Points on a hilly landscape, in no order, each with its height.
From any point a ball rolls to the lowest of the 2 points nearest to it. It stops when none of these is lower. Distance is the straight distance between rows; heights are no part of it.
q_940: [-16 -48 -40  -9 -26 -33  -8  22 -31 -17  23   4   2 -23  -5  -4 -11 -16
  18 -12 -19 -83  26  -1   1  54   6  15 -29  39  15 -24]  height 613
q_779: [  0 -14  19   8 -26  29 -14  -2  -2 -47 -10  12  20  11   9  39  16 -18
  15   8  46 -22 -19 -24  -2  -7 -32  27 -68  -6  -5 -24]  height 339
q_761: [ 22  -6 -17 -22  27 -32 -30  30  -9   5 -36  43  -5 -52  35 -20   2 -50
 -39 -41  55 -45  10 -13  40  11  18 -25 -23 -45  35  30]  height 223
q_439: [-10 -23 -50  82  14  16  49 -23  34   4  -8 -56  21   7  36 -24  40   4
  -9   4 -44 -22 -57  14   8   1 -14 -19   5  10 -33   1]  height 540
q_230: [ 31  35 -24   0 -23  47  17   9 -34 -48  24 -45   1  30  24  18  11  21
  24  34 -69 -37   2   5 -12  54  23  30 -31   3 -17 -89]  height 285
q_12: [ 53 -40  -4  40   8  30  17 -41  -5 -27  27 -22  -1  22  10  -4   0  42
  10  21 -25  40 -28 -12  15  -7   1   8 -31  -7 -16 -17]  height 346
q_412: [ 47  26 -12   6   8  23 -16  -7 -32 -14  39  12 -49 -27  27   6   0  11
   5   3 -30  26 -13 -52   0  -5  37   0 -28 -31  -3  22]  height 231
q_710: [ -2 -10  13  17 -14  -4 -13  11  -9   6  -2   4  14 -17  -8  60 -64 -31
  -8 -17  32  32   3 -25   1 -26 -51  -3  -5  18  35  -7]  height 752
q_58: [ 15   4 -55  36 -15  22   7 -23 -25   3  -6 -65  32  50  38   4  12 -24
  49  29 -55 -18 -24  36   4  14 -27  14 -34  18  -5 -36]  height 323
q_730: [-13  36   6 -14  -9 -20 -31   4   0 -14 -22   8  -9   2 -21  26 -22  38
  21 -16  37  42  57  16 -23 -46 -55   8   6  -5 -24  44]  height 316
q_45: [ -7  -7 -21  18  20   3  22  20 -16   3 -24 -49  -4  66 -13   4 -63  52
  34   3 -41  97   9  52  11 -37 -35   0  56  41 -12 -27]  height 422
q_268: [-18  45 -14  13 -14 -35 -34 -12  11  36 -37  24  12 -49 -11 -12 -19   2
 -13 -10  -8  -3  16 -12   7 -20  48  26  11 -39  60  45]  height 189
q_208: [-10  -2  34 -37  29  27  -2  -8   6  30   9 -15  22   5 -26  10  11 -12
 -40  -9  22  49  11   4  -5 -21 -46 -20  49  -1   5   9]  height 310
q_448: [  1  -3 -30  62 -46   7  16 -44  16  -2 -40  -5  35  55  27 -14  14  -2
  39  41 -34   7 -24  37  18 -12   2  12 -15  23 -17 -65]  height 363
q_333: [  1  31  61 -33  -8  20   3 -20   7   7   0  24  24  22  -2  35 -37  -1
  20  15  17  16   5  -9 -33 -21  19  20   6 -39  16 -15]  height 355
q_698: [ 25 -45 -30  -8  34 -24 -32  58 -14   4  25 -26  -8 -22 -24  34  22 -35
  11 -52 -14  13  55  27  37 -25 -31 -50  23  49   0  54]  height 476
q_769: [ -9  18  38 -37  -8   9  30 -16   7   0 -14  48 -25 -10  -2 -35 -17   6
 -59  38  25 -27 -15 -32 -22  16  63  30 -14 -63  49  -4]  height 382
q_647: [ -6 -35 -59  21  13   0  30   4   9 -13  36 -32  -1  32 -26  -6   1  39
  32   2 -99 -37 -11  11  13  36   1   7  24  39 -21 -26]  height 562
q_173: [ -5  21  -8 -34 -22   6 -34   9 -38  10 -16  16 -46  -4 -15 -36  31 -28
   7  -3  47  26   0 -14   0  22 -37 -21 -33  12 -27  -3]  height 510
q_68: [ -8   0  13 -37  10 -25  11 -17  -8  43  34  34 -25  17  16 -22  -8   1
 -44  46   6  24   0   1  -7  13  17 -23  19   3   3  -9]  height 480
q_428: [  6  25 -37 -19 -12  22 -50 -13 -50  18   3  27 -32 -23  -6 -25  29 -33
  -1  11 -25   7  -9 -54  18  24  43  14 -39  -9  37  -5]  height 188
q_471: [-59  46 -19 -35  -8 -10 -21 -33   8  21 -17  54 -16  18   2 -22  29  27
  13  13  24 -10  25  -1 -27 -14   2   0 -11 -10 -40  15]  height 445
q_653: [  7 -29  48   2  16  -8  33  -4  35   7  12 -36  28 -21 -13 -29  15   4
 -36 -18  29   8  -2  33 -10  -5 -35 -16  45 -22 -19  35]  height 399
q_395: [  1  32  13 -17 -25 -13 -32  34  -5   3 -54  28  -8 -46   6 -10   1 -48
 -29  -7  66 -20  -5 -19   6  14   6   4 -33 -43  29 -10]  height 191
q_988: [ 46  27   7  37 -19  -7  17  21  14 -15   4 -24   8 -34  70  37 -38   4
  -7  18 -13 -32  -8   5 -24  -4  24  -6  -4 -28   1   3]  height 278
q_813: [  3  27  -8 -53  -9  48  -3  10 -57 -41  18  16 -39 -14  20  -8  19 -22
  -5  11 -26 -58   7 -45 -29  48  35  29 -42 -46   9 -40]  height 328
q_951: [ -4 -12   9  45 -53  41  11 -18  19 -25 -41  -7  34  41 -12  18   1   6
  36  24  17   9 -33  -2   5 -25 -11  24 -42  11 -11 -57]  height 387
q_174: [-28  84 -11 -60   6   8 -52  -9  -7  33 -46  41 -24  23   0  34 -24   9
   9  13  26  39  58 -27 -26 -29  17   6  -3 -20  23 -25]  height 651
q_102: [ 36  34 -35  18 -16  24 -19 -17  -1 -11  20 -23  28  -5  22  31  10  14
  16  24 -89 -35   5  -8   1  24  44  32  -7  -6  15 -40]  height 311
q_98: [ 49 -50 -10 -10  32   6 -12  55 -28 -30  27 -32 -36  -1 -28  18 -13  -3
  25 -39  -7  43  16  -8  22  -3 -39 -49  11  44 -25  36]  height 446
q_436: [-24   0   7  34 -13 -49  -8   8  -1   8  -3  -6 -24  -2 -21 -33  -6  11
 -13  21  49 101   0   1  -6 -32 -51 -32  -2   9 -21  33]  height 561
q_459: [-16   4 -22  45 -30  13  18 -53  28  24 -27  14  35 -27  -4 -50  40 -15
  -1  -5 -30 -29 -29  -9  19  26  51   6   6  10   3 -54]  height 230
q_987: [ 17 -16   9  18  -7 -10  17  24  17 -21   8  -1  21 -26  50  15   1 -32
   3   3  24 -82 -37 -20 -17  38  24 -13 -41 -17 -11 -21]  height 315
q_255: [-32 -35 -32  -1 -13 -31 -13   3 -21 -28 -11  11 -11 -58 -12 -24  11 -17
 -22 -46  34 -84  32   6  15  39 -23  19 -29  35  17  29]  height 588
q_680: [ -7  -9 -44 -38  13 -15 -39  -3 -27  18  -8  74 -20 -28   1 -13  -5 -48
  11 -44  28 -17  38 -25  34  -8  22 -34 -21  -2  19  37]  height 214
q_604: [-21 -12   0  -9  16 -35 -19  27   9 -22 -16  21  -6 -57 -44  -1   9 -51
 -15 -85  58 -32  28  -6  21  23 -57 -12  10   9  12  58]  height 559
q_777: [ 23  20 -23  38 -42 -32 -11   2 -19 -14  -1  -6 -32 -15 -16 -30 -16  41
  60 -11 -31  21   0   7   0   6  10   9 -21   0 -36  10]  height 384
q_745: [ 48 -41 -14  44  27  12   8 -29 -10 -24  30 -51   4 -25  15 -11  15   0
  -5  -8   0   8 -30 -20   7   9 -23  -5 -29  -7   2  36]  height 400
q_186: [ 32 -20  32   7  26  42  28 -28  42  11   9 -63  57  -4  15   0  49 -32
 -25   3   0 -25 -23  21  -6  -3  -2 -15  27 -29  -5  13]  height 457
q_568: [ 10   2  -3  -3 -54  -6   2  -4 -36 -26   1 -13 -15   3 -31 -26 -20  36
  43   6 -29 -17  20  14 -17  38   7  45 -28   8  -8 -46]  height 329
q_832: [ -8 -35 -22 -21   4 -39  -9  48 -26  40  22 -27 -20   6 -45 -12  13 -32
  33 -33 -22 -10  30  46  20  14 -34 -29  21  59 -11  12]  height 509
q_787: [  0 -22 -20  23  -7 -12  42 -20   6 -11 -16  -5   0  70 -17  -7 -63  79
  33  22 -55  41   9  48  11 -12  -7  27  39  33 -11 -55]  height 481
q_809: [  0 -52 -46  12  17 -22  22 -23 -31  -5  43   4 -46 -24  -3 -45  -1 -18
  -4 -24  -5  -9  -1  -8  25  13   0 -36 -15  41  -5  71]  height 456
q_421: [ -9   7  -9   9 -14  22  15 -22  -5 -19  26  38 -35 -15 -36  17 -41  61
  15 -19 -40   3  -3 -51 -12  -6  34  26   2  10   6 -19]  height 147
q_739: [ 51 -38 -25 -20  33  16 -18  51 -41 -62  27 -35 -45  15  -2  30   8   2
  49 -28 -15 -21   6  -6   4  29 -40 -14 -26  34 -31  21]  height 413
q_306: [ -7  36  22  18 -30  20   1 -20  17 -47 -18  19 -21 -27 -14  -9  32  59
 -16   6  36  -7  -9 -23  -5 -17  22  44 -52 -28 -31   9]  height 527
q_310: [-43  56  -6 -20 -21   1  11 -22   1  -1  22  62 -54  19 -23  10 -29  51
  12  29 -38   7  18 -44 -43   5  51  30   1  -9  -1 -38]  height 238
q_885: [ 35 -10  -9  48 -26 -14   7 -47  30  16 -18  21  47 -31  -2 -20 -10  17
  24 -12 -28  -8   6   4  27  10  64   7   4  -5  10 -59]  height 303
q_431: [-10 -34 -28  17  10 -37  15  14   5  25  25 -43   7 -20 -38 -24  10 -12
  45 -56 -47 -38   6  30   3  18 -14 -16  29  21 -16  36]  height 546
q_956: [ 34 -56  13 -18  12  -4  20  -7 -29 -41   0 -24   9  43  17  -2 -37 -10
  31 -15  50  -6   9  50   2   7 -79   4 -33  -6 -20   4]  height 227
q_270: [-10 -89 -92   6  20   1  31  24 -27  -6 -12 -40 -29  38 -19  -8 -47  -2
  24 -18 -26 -21   4  34  37   3 -53  -8   0  52  -1  -1]  height 759
q_8: [ 11  21  -6 -19  -6  49  14 -16 -49  -5   8 -70  14  30  36  22  -6 -47
  25   6 -24 -30 -18  24 -27  24 -47  22 -18  16  15 -13]  height 282
q_465: [-42  26  24  28  17 -25  -7  -5  36  47 -12  15  39 -16   5 -18  10 -26
 -11   1  34  81  16  -4 -24 -64   1 -45  46 -41  -4  23]  height 636
q_706: [-20 -53 -12  -7  38 -10 -32 -23 -19 -28  39  34 -15  -7 -29  29  17 -49
 -10 -37  20   9  26 -19  19 -15 -49  -3  -6  30  43  95]  height 552
q_958: [ -9  32  42  33 -51   0  35 -18  21 -21 -13 -22 -18  20  14  11 -13  27
 -11  57  28  25 -12  22 -43 -37 -16  24 -10 -17 -13  25]  height 583
q_423: [ 25 -24  13 -15  -4  12   3 -16  -6  37  -1   1   2 -30  -2 -15  -2 -21
 -65  11  20   1 -11 -11  22  26  12  -3   3   3  46 -31]  height 525
q_41: [-10 -36  16  32 -23 -48  51 -22  32  29  14   0  48  27  55  -1 -11 -23
 -25  44  21 -27   3  65   1 -28   1 -19   7  -1  -1  -5]  height 507
q_113: [ 32 -11   3   6  11  20  -9  -9 -26 -19  37   8 -23   6  14  25 -31  30
   1   6  -1  74   6 -29   1 -41 -14 -14  -7  -2  -6  17]  height 281
q_862: [-26  16   3   4 -28  31  20 -10 -23 -34  22 -14 -31  23 -46  15 -23  36
  52   2 -56 -11 -14 -19 -45   7 -13  57 -14   7  -3 -16]  height 256
q_381: [-23   5 -21  48 -10 -49 -35   2  -5  -6  11  22 -11 -34 -20 -35  21  22
  41 -18  -3  12 -11 -16  27   0  31   7 -35  21 -22  47]  height 420
q_888: [-55  45   5 -23  44 -25 -59  44  14  21 -43  26 -10 -25 -35  -9  50 -32
 -37 -16  21 -11 -12 -37   6  -4  10  15   4 -35  50  67]  height 443
q_589: [  18   18   40   13  -29    6   19   -6   35   15  -24    9   13   38
   -1  -19   47  -12  -11   52  -28    5  -25   23    5   41   49  -12
   39   29  -11 -106]  height 517
q_249: [ 23 -10   2   1  34 -17  -5  11  16  40  12 -12  -3 -53 -13 -36  22   5
 -52 -23 -20   6  -5  -8  34  20  47 -22  43  -4  21  14]  height 557
q_39: [ 50  21  47 -24 -44  62  24   5  -2 -28 -25 -38   5  16  17   1  21 -13
 -18  35  39 -24  -4  12  -7  31  29  16 -23 -13  -8 -77]  height 362
q_416: [  4  30   3 -48  15  45 -23 -22 -17  56  -9 -11  15  11 -17 -20  33 -40
   8 -22 -15  23  -1   1   6  11  -8 -18  31  -6  -3 -26]  height 215
q_655: [ 36  -2 -43  12  17 -23 -37   3   5  29  34 -25  41  -8  19  29  24  -8
  19   1 -80 -27  20  16  29  11  36  -2  13  12  13 -11]  height 332
q_199: [ 21   3  45 -14 -17  -8   7  26  17  38 -11 -32  18   6 -24 -22  31 -14
 -11  14 -11   1 -16  37   1  48  11  -5  38  18  -9 -69]  height 478
q_877: [  2 -33  41  59 -29  -8  61 -17  73   9  -8   6  34  15  29 -19  27 -19
 -40  43  32  -9 -39  16  14 -10  51 -28  24  10  -8 -32]  height 548
q_768: [ 22  24  58 -12 -36  67  28   7  29 -24 -21 -18   3  23  19  38  17 -13
 -45  42  59  -1 -22  -6 -12 -19   3   4  -5 -10  -1 -32]  height 324
q_181: [  9  15   9 -11  11  45 -15 -23  28  -3 -31 -12  46 -33   5  -3  52 -25
 -26 -17  16 -55 -15  -8   3   1  10  16  -6 -46  13  19]  height 487
q_600: [-22 -41 -27 -50  32  -9 -12  11 -30  40  40  30  -6  54  13  24   6 -16
 -12  11   5  26  35  24  31 -20 -31 -43   5  64  -9 -16]  height 283
q_252: [  6 -20  29  11   8 -23 -24  -2  23  35   5   8  54   8  11   0  44 -33
   7  10  22  18 -12  17  24 -21   7 -18  -8 -16  -9 -12]  height 463
q_112: [ 68 -40  22  28 -13 -17  16 -29  18  -3  10 -23  60 -19   2  12 -37  12
  25  -2   2 -22  13  14   8  14  33  13 -14 -16  23 -38]  height 348
q_338: [-36  30  35 -16  31 -10 -14  28  25  12  19  28   6  -8   0  29   6  -5
  -4   7 -31 -28 -33 -40 -35  -7  42  14  29 -48  22  43]  height 403
q_735: [-21  28 -27 -21 -23  37 -29 -35 -16  39 -30  30   9 -12 -22 -40  37 -27
   3  -2 -26  -1  -3 -32  10  26  42   6  -2  -2  17 -54]  height 120
q_669: [ 12  27  53 -53   4  14   1   6 -40 -39  20  19 -25  22   9  48 -56   1
  35 -18  32  -2  21   5 -45  -4 -32  31 -20 -21   4  -1]  height 322
q_838: [-25  -9  -2 -18  38  -3 -36 -43 -11 -15   3  48  -6 -34 -17 -10  25 -36
 -41 -26  42  -3   8 -38  27  -4 -12  24 -25 -19  54  86]  height 574
q_734: [ -8 -65 -34  29  13  -3  25  26 -10  -6  -9 -29   9   6   2  28 -52 -27
   5 -42  15  -1 -10   9  14 -19 -82 -24   2  34   6  -4]  height 731
q_682: [ 23 -22 -29  59  17 -26  25 -10  -6  15  38 -52   6 -44  47 -30  -6  -8
 -18  -7 -33  21  -3  15  -4 -21  -4 -36  26  -8   4  55]  height 444
q_834: [-41 -31 -15  50  27 -16  29 -17  41  23  12 -13  40  20  12 -36  65  15
   2  -5 -22   3 -26  34  18 -29 -15 -20  18   2 -53  16]  height 497
q_555: [-25 -13 -18  39  -1 -12  21  -3  19  -4  24 -25   4 -35 -23  -9   6  25
   7 -24 -52 -48 -26 -13  -6  23  10  18  11  23  -2  24]  height 580
q_109: [ -4  -3   9  17  -2 -42   4 -19  36  44  15  24  53  15  43   6  19 -12
 -14  37 -19 -12  12  43  17 -25  45  -7  19 -22   6 -14]  height 482
q_819: [-31  29  28   4   6  -4 -21   2  27  24  10  -7   3   6 -53  -3  44  27
  21   6 -43  27 -22  -8 -26   7   8  14  40   9 -17   7]  height 486
q_434: [ 16  -3  45 -22  34  20  10   1  22  21  28   3  40  -5  -3  26 -21 -19
  19 -15 -36 -14 -25 -25 -22   4  36   1  41 -45  20  -9]  height 383
q_677: [ -2   3 -18 -40   4  29 -26  29 -26 -26  15  13 -28  17 -11  31  14  30
  21 -11 -17 -19  18  -7  -2   7 -23   6 -13  32 -32   1]  height 379
q_541: [  4   7 -17  10  19   1  -8  -9  15   9  17 -23   9 -56 -21 -27  33  13
 -30 -15 -52 -50 -15 -23  15  43  58  27  18  -8  31  20]  height 577
q_491: [ -1 -11 -16  41   8  14  60 -28  20   8   9 -55  34  38  29  -7 -21  18
  11  10 -66   5 -15  47 -18 -17 -20  -9  58   2 -20  -6]  height 524
q_632: [ -8  34 -21 -34   0  12   4   0 -43  32   0 -15 -32  -6   8   9 -49 -30
  10 -34 -10  18  33  15 -19  -8 -40 -31  39  27   9  33]  height 504
q_243: [ -5  53  23   0 -28  34 -22  -5  35  -9 -51  12  15 -12   7   2  59   5
 -35  34  18 -24 -16 -11  -2 -12  50  33 -13 -43   7   2]  height 505
q_29: [-17  67  42 -35  -7  49  15  -2  12  10 -40 -23   3  47  14  35   1  16
 -27  30  45  46  13  22 -28 -33 -31  -2  24  12 -22 -30]  height 264
q_429: [ 13 -11  49  65 -50  20  49 -39  64 -14 -27  12  28  -7  -1  -8  -2  -5
 -25  22  55  18 -38 -25  14 -25  53  -7  -1  -5  12 -22]  height 578
q_426: [  1   2 -30 -63  29  45 -22  -3 -52   0  37  -3 -14  55   3  40  -6   1
  22   0 -37  14  30   6  16  -3 -21  -5   3  59   1   3]  height 344
q_276: [  0 -58  26  17  11  -5  38  50  15 -27  10 -35  16  57  12  47 -43  25
   6  33  -3   1 -36  28 -10 -11 -43   8   4  21 -13 -25]  height 682
q_757: [ 22 -52  -9  48  11 -42  17  24  32 -30  10 -24  26  17  34   8  -4  62
  -1  28 -16  -4  -4  45  16 -24  -8  -3   1   4 -38   5]  height 657
q_180: [-14 -53 -37  29  -8 -19  38  26   1 -25  -4 -23 -14  62 -24   0 -59  50
  43  26 -66  -5 -25  33  13  25 -10  34   9  35 -12 -58]  height 523
q_966: [ -7 -66 -30 -12   5 -33  16 -29 -29  -8  49  43 -15  30  23 -27 -18   1
  15   8  11 -10   6   7  18  -2 -18 -15 -36  20 -16  20]  height 388
q_831: [-25 -18  -7  24  20 -18 -36  -8  20  10  19   5  27   1 -49 -16  59  27
  43 -26 -24  24 -10  -2  27 -17   6   5   1  16 -36  33]  height 451
q_476: [-48  80  10 -30 -10 -20  -6   8  40  46 -61  43 -16  13  -4   3 -16  12
 -14  34   6  -3  20 -10 -45  -3  52   4  35 -30  24 -32]  height 643
q_358: [ -3   2  10 -60  22  31  -3   3 -33 -40  12  37 -48 -23  -1 -19  22  -1
 -50   3   2 -60  -6 -49 -17  42  40  41 -25 -50  40  12]  height 349
q_285: [-71  37  33  24  34 -22 -23  22  39  20  -7  18   6 -35 -25 -11  38 -12
 -28  -6  14   3 -49 -44  -3  -4  40  15  11 -22  21  59]  height 425
q_21: [  5 -28 -14 -27  25  10  23  19 -45   0  11 -76  21  46   5  16 -35 -27
  46 -27 -23 -30   1  53  -5  34 -58   9   4  46   8 -24]  height 211
q_740: [-32  25  -7  -7   2 -46  -9  11 -16  34  11  17 -53  -2  18 -23  -8 -12
 -16  23  33  61  17  -5 -30 -22 -20 -49  14   5 -19  47]  height 522
q_313: [ 17  65  19 -11 -19  38  24  -6 -22  13  -6 -16 -20  33  35  19 -31  17
  -7  28 -20  43  -6  13 -17   6  10   2  21  20  -2 -59]  height 187
q_902: [-19  23  22  17 -34 -21 -15  -2  17  25 -58  13  21 -53 -20 -25  -7 -38
 -41   7  35 -22 -18 -17   8   6  40  32 -13 -35  75  11]  height 135
q_601: [ 17 -35   5  -2  19  -6 -19  -7  10 -40   4  38  21 -28  19  31  -8   1
  -3 -36  46 -35  12 -15  15 -11 -17   4 -34 -12   0  24]  height 295
q_628: [ 55  25  -7  11  18 -13 -23  32  -3 -12   9  -2 -12 -49  50  20  -9  -1
 -25   9 -26 -34 -15 -34   8  12  62   8 -20 -48  33  20]  height 255
q_308: [ 26  14 -19  18  -8  -2   9  -7 -25  38  10 -38  -3 -30  29 -13 -34 -36
  18 -27 -32  13  -1   6  -8   3  -9 -30  25  -6   7  16]  height 477
q_905: [-22  46  24  46 -45   9  24   3  35 -43 -14  -4 -29   9  -8   6  36  62
  -6  45 -18 -14 -32   2 -30  -4  20  48 -13   2 -34 -15]  height 554
q_969: [ 50 -49 -18 -23  41  24  29   6 -56 -46  -4 -77  11  64  20  13 -49  -1
  55 -13  15  -9   1  53  11  30 -60  17 -39  14   0 -33]  height 100
q_807: [-28   6  -5 -14  -1   0 -51  23 -10 -12 -20   8  -2 -22 -42  -5  57 -48
  13 -42  45  -9  -9 -23  12  18 -54   1 -30  13 -17  24]  height 536
q_279: [  20   56   -6  -30  -27   35   18   23  -28   -8    6   -3  -19   19
   28   -6   -9    6   11   19  -51  -13    3    3   -7   59   42   -1
    6   14  -26 -114]  height 250
q_898: [ 54  10  38 -59  17  18  -5  30 -26 -20  15  -8 -12 -12  13  48 -55  14
  -8 -26  19  -4  34  10  -4  12 -11   4  13  -3  14 -18]  height 288
q_237: [-58  20  10 -43  24 -37 -29  21  22  17   2  67  -1   7   2  18   8   8
  -6  12  20 -30  13 -14 -23 -11  19   2   6 -21  -1  30]  height 421
q_355: [-10  50  -5 -75  -2  36  -9  24 -39   8 -15  35 -20  -2  16   6 -29 -25
  10 -13 -20 -46  13 -29 -29  27  39  10   4 -40  23 -37]  height 308
q_348: [ 11 -33  27  50 -12 -12  60  -7  35  10 -22 -52  40  19   0 -25 -18   6
  14  -6   1  24 -15  61  -9 -24 -30 -20  46  -7 -25 -11]  height 479
q_218: [ -8  -2  22 -74  23  23 -24  40 -32  -1   5  55 -23   1  -7  27 -25 -57
  12 -33  24 -26   0 -49 -18  29  -4 -11  -3  -9  26 -25]  height 280
q_921: [-14   3  32 -11 -26 -15  47 -37  16  -2  29  49 -15  14  18 -46 -10  17
 -32  59  12 -20 -20  -7 -17  26  48   8 -12 -22  -5 -20]  height 427
q_544: [ -2 -76 -10  23  46  11  48  31  14 -23  14 -53  16  24  26  31 -22  -6
  -5 -13  -2 -37 -34  16 -14  -3 -66 -20  12  10 -21   5]  height 706
q_30: [  3 -14  -8  49  -8 -18   8  19  31 -19 -16   4   0   0  28  -9  10  63
 -31  20  20  40 -10  16  20 -34  -8 -22   3  15 -52  -5]  height 631
q_108: [ -1 -19 -16 -26  11 -11 -29  14   0   2  13  11 -40   5 -52   1  11  58
 -32   0  18  61  44   2  27 -22 -22 -22  20  55 -19  30]  height 611
q_509: [ 18 -64   2 -30  13 -45 -14 -11 -24 -18  27  14   0  23   5 -24  16  -9
  11  -2  42  -8  27  47  19   8 -53  -6 -36   9 -21  36]  height 321
q_642: [-34  51 -29 -38   4 -11 -10   4 -27  39 -10  22 -67 -29   8 -12 -21 -33
 -27  -7   4   1  24 -18 -34  -1 -13 -27  25   0  28  62]  height 531
q_231: [-49 -33 -14  16  25 -21   5 -15  -6 -11  27  11 -18 -19 -43 -18   4  -7
   4 -45  17  15   5 -16   7 -21 -40 -12   7  29   0  98]  height 516
q_52: [-38  33 -17  20 -25 -45 -14 -29  23  36 -18  29  -1 -25 -12   1 -27  43
  -7   2  -7  21  42   6 -16 -39  18  12  28   3  19  31]  height 243
q_926: [-47  -2 -22   0 -43 -12   8  23 -20 -10   7  23 -21  -4  17  31 -36   3
  -7  18 -14 -61   0 -10 -27  20 -11  28 -26  35  12 -30]  height 633
q_870: [-28  62  34 -10  28  -5 -10  23  60  35 -66  49   0  21  -9  -6  14  15
 -31  37  11  30 -18 -44 -25 -29  76 -11  31 -69  37  -8]  height 634
q_574: [-17  50  -7 -15 -33 -17 -26   0   2  25 -43  43 -31  -7 -10 -39  15  29
  11   3  42  34  23  -2  -4   2   7 -19 -10  -1 -46 -29]  height 475
q_354: [ 45 -16  29   5 -29   8  36  13   6 -18  -6 -36  -9  22  12 -24   4  27
 -13  37  14  -5 -22  35   1  37  -2   2 -12  12 -33 -61]  height 414
q_709: [ -2  38  -2   6  -5  12  -1  -2 -17  -2 -17 -39  -3  26  -7   7 -37  44
  45 -11 -18  73  28  35 -24 -40 -46   3  38   2 -30  25]  height 364
q_123: [ 40 -29   2 -25  38 -13 -33  19   2  13  36   7  -8 -23  -6   0  32  37
 -58   6  -2  40  25   3  46  -9  19 -24  26  15  -4  19]  height 579
q_191: [  5 -26  31  32 -25  11  -6 -16  40  -6 -31 -16  69  44 -20  13  43  -8
  22  23  36  22 -15  34  21 -35 -27  11 -21   2 -25 -23]  height 431
q_863: [  3  -2  -8  57   1  -9  -3   1  13 -33 -11 -20   5 -37  17 -14  14  32
 -45   0  41  50  -1   1  21 -43 -41 -13 -10  -4 -26  58]  height 602
q_148: [-13  12 -13 -78  15  10 -56  17 -35  -7 -19  82 -38  -2 -38  18 -12 -43
  28 -41  36  -2  50 -47   3   4  11 -12 -17   2  29  14]  height 248
q_612: [ 58 -16   3 -46  22   7 -34  15 -14 -25   5  25  -6 -33 -12  32 -35   7
  17 -59  17  -3  52 -11  22  -2  -1 -13   2 -10   7  20]  height 258
q_275: [ 27  -9 -16 -31  44   9 -31  18 -28  30  50 -37  28  21  12  43  16 -39
  33 -15 -55  -2  12  14  13   3  -6 -16  18  26   7   1]  height 353
q_372: [-41 -15  46   3  39 -15  -7 -36  25 -21  19  50  12 -23 -12 -13  13   2
 -57   5  74  25  -9 -35  13 -27   5  11 -21 -28  20  72]  height 594
q_788: [  6  21  41  37 -35  16  23 -34  32 -11 -32  16  21 -38 -10 -18 -17 -19
 -13 -10  74  42 -25 -34   2 -31   1  -7 -20 -43   1  11]  height 604
q_751: [-26  66  40  10  -5  -6  -8   9  48  24 -55  10  -1 -28 -13  -5   6 -13
 -32   9  57  53  -8 -28 -26 -34  12 -19  20 -54   8  21]  height 623

For each start below, name the point where the ball stops.
q_642 -> q_412
q_834 -> q_421
q_423 -> q_680
q_647 -> q_902
q_734 -> q_740
q_877 -> q_969
q_838 -> q_969
q_905 -> q_735

Call two points neighbours if one is among the 2 nearest of the other. Go from one point of each pair to the other, from neighbour to neighbour, staying as low as possible. Name the highest point that can't be avoided.
q_969 / q_313 -> q_966
q_680 / q_902 -> q_761
q_313 / q_426 -> q_275
q_612 / q_969 -> q_951
